Points, in no order, along strands that fork, close into loops and pass close to each other.
Two points are linked if the straight distance between their rows is under 31.9. Some points are linked to none.
Q_969: [-7, 4, -10, 14, -22, -44, 14, -14, 14, 12, -30]
Q_993: [-12, -1, -10, 3, -20, -13, 7, -8, 16, 21, -27]
Q_222: [8, -4, 35, -31, 9, 2, -45, 42, -12, 22, -24]
Q_959: [4, -8, -9, 4, -10, 30, -25, 10, 34, 22, -19]
Q_12: [23, -2, -11, 21, -23, -78, 11, -10, 20, 1, -28]
Q_746: [35, -5, -12, 19, -22, -77, 5, -10, 32, -8, -18]
Q_737: [-10, 3, 1, -2, -5, 13, 17, -2, -6, 2, 3]
Q_444: [-12, 9, -2, 11, -18, -40, 25, -10, 1, 8, -31]
Q_405: [5, -19, -21, 10, -10, 25, -25, 0, 49, 27, -19]
Q_126: [16, 0, 16, -13, 43, 27, -53, 15, -22, -17, 18]
Q_107: [6, -3, 23, -26, 11, 13, -25, 21, -39, 8, -3]
Q_188: [11, -8, -33, 8, -18, -51, -4, -18, 44, 14, -24]
Q_322: [13, -1, 15, -15, 21, 28, -29, 11, -36, -9, 17]
Q_857: [-5, -8, -12, 11, 3, 19, 13, -11, 31, 2, 9]
Q_209: [-3, 6, 11, -19, 1, 14, 2, 6, -33, 2, 10]
Q_838: [10, -1, -1, 23, -7, -54, 26, -15, 22, -11, -18]
Q_874: [-15, 2, -3, -4, -20, -3, 9, -4, 1, 19, -21]
Q_640: [3, 3, -14, 17, -21, -60, 11, -13, 19, 9, -32]
Q_682: [12, -4, 25, -23, 30, 8, -40, 21, -47, 1, 4]
Q_984: [-18, 13, 7, -7, -25, -21, 20, -2, -22, 14, -29]
Q_68: [-1, 3, 18, -28, 1, 13, -10, 14, -41, 8, -2]
Q_523: [-4, -5, -5, 6, 7, 35, 8, -4, 6, -10, 31]
Q_684: [-11, 3, 4, -12, -15, 11, 6, 3, -12, 13, -11]
Q_588: [-11, 4, 4, -5, 9, 17, 15, -4, -25, -18, 29]
Q_178: [-15, 16, 11, 13, -19, -42, 32, -4, -14, 4, -28]
Q_207: [7, -21, -29, 10, -15, 4, -18, -11, 51, 31, -19]
Q_595: [2, 4, 10, -14, 8, 28, -10, 7, -29, -7, 19]
Q_348: [-2, -12, -16, 9, -4, 13, 5, -9, 33, 14, -5]
Q_712: [-5, -9, -8, 10, 9, 26, 13, -7, 25, -6, 23]
Q_860: [15, 5, 10, -9, 24, 40, -46, 23, 7, -3, 7]
Q_773: [9, -6, -5, 9, 6, 47, -15, 4, 30, 6, 11]
Q_750: [-18, 17, 16, -6, 3, -9, 30, -3, -48, -24, 22]
Q_690: [-8, 6, 11, -15, 11, 15, 5, -2, -49, -20, 29]
Q_565: [-14, 18, 17, -17, 0, -8, 20, -3, -60, -17, 18]
Q_920: [-9, -8, -8, 13, 21, 17, 32, -5, 16, -28, 38]
Q_384: [-14, 4, 4, 5, 8, 12, 28, -5, -15, -22, 32]
Q_101: [7, -19, -36, 6, -14, -15, -12, -16, 52, 24, -22]
Q_604: [-5, -10, -22, 6, -16, -7, 3, -12, 31, 21, -19]
Q_232: [-9, 10, 16, -21, 8, -1, 7, 1, -64, -15, 22]
Q_90: [-20, 20, 14, 0, -20, -30, 32, -1, -25, 4, -21]
Q_870: [16, 0, 16, -15, 33, 28, -41, 13, -28, -11, 17]
Q_972: [11, -1, 0, 4, 11, 49, -23, 11, 18, 0, 14]
Q_869: [-15, 10, 11, 16, 8, -15, 46, -4, -16, -29, 18]
Q_423: [5, -13, -35, 6, -17, -38, -4, -18, 49, 22, -21]
Q_986: [-18, 16, 14, 9, 4, -15, 41, -1, -33, -29, 22]
Q_820: [6, -7, -8, 5, -4, 37, -17, 3, 31, 16, -5]
Q_699: [-15, 3, 5, 16, 15, -3, 43, -1, -10, -34, 30]
Q_797: [-4, 0, 1, 0, 0, 28, 8, -2, -3, -2, 18]
Q_49: [24, -10, -24, 11, -18, -66, 2, -15, 46, -1, -19]
Q_653: [18, 6, 13, -11, 37, 37, -54, 23, -1, -15, 15]
Q_804: [16, 4, 4, 0, 19, 52, -36, 15, 14, -7, 20]

A piece is all that can be reached along the links. How many separate loops has the piece of each point below (a circle has one, a figure eight two, a Y none), and how many tips (points with one link)?
Q_178 -> loops 0, tips 2
Q_857 -> loops 1, tips 0
Q_565 -> loops 1, tips 0

Name the points in between on the shortest way along the links from the first point to the second, in order.
Q_969, Q_188 -> Q_640 > Q_12 > Q_746 > Q_49
Q_959, Q_49 -> Q_405 > Q_207 > Q_101 > Q_423 > Q_188
Q_984, Q_12 -> Q_90 > Q_178 > Q_444 > Q_969 > Q_640
Q_595, Q_107 -> Q_209 > Q_68
Q_857, Q_737 -> Q_712 > Q_523 > Q_797
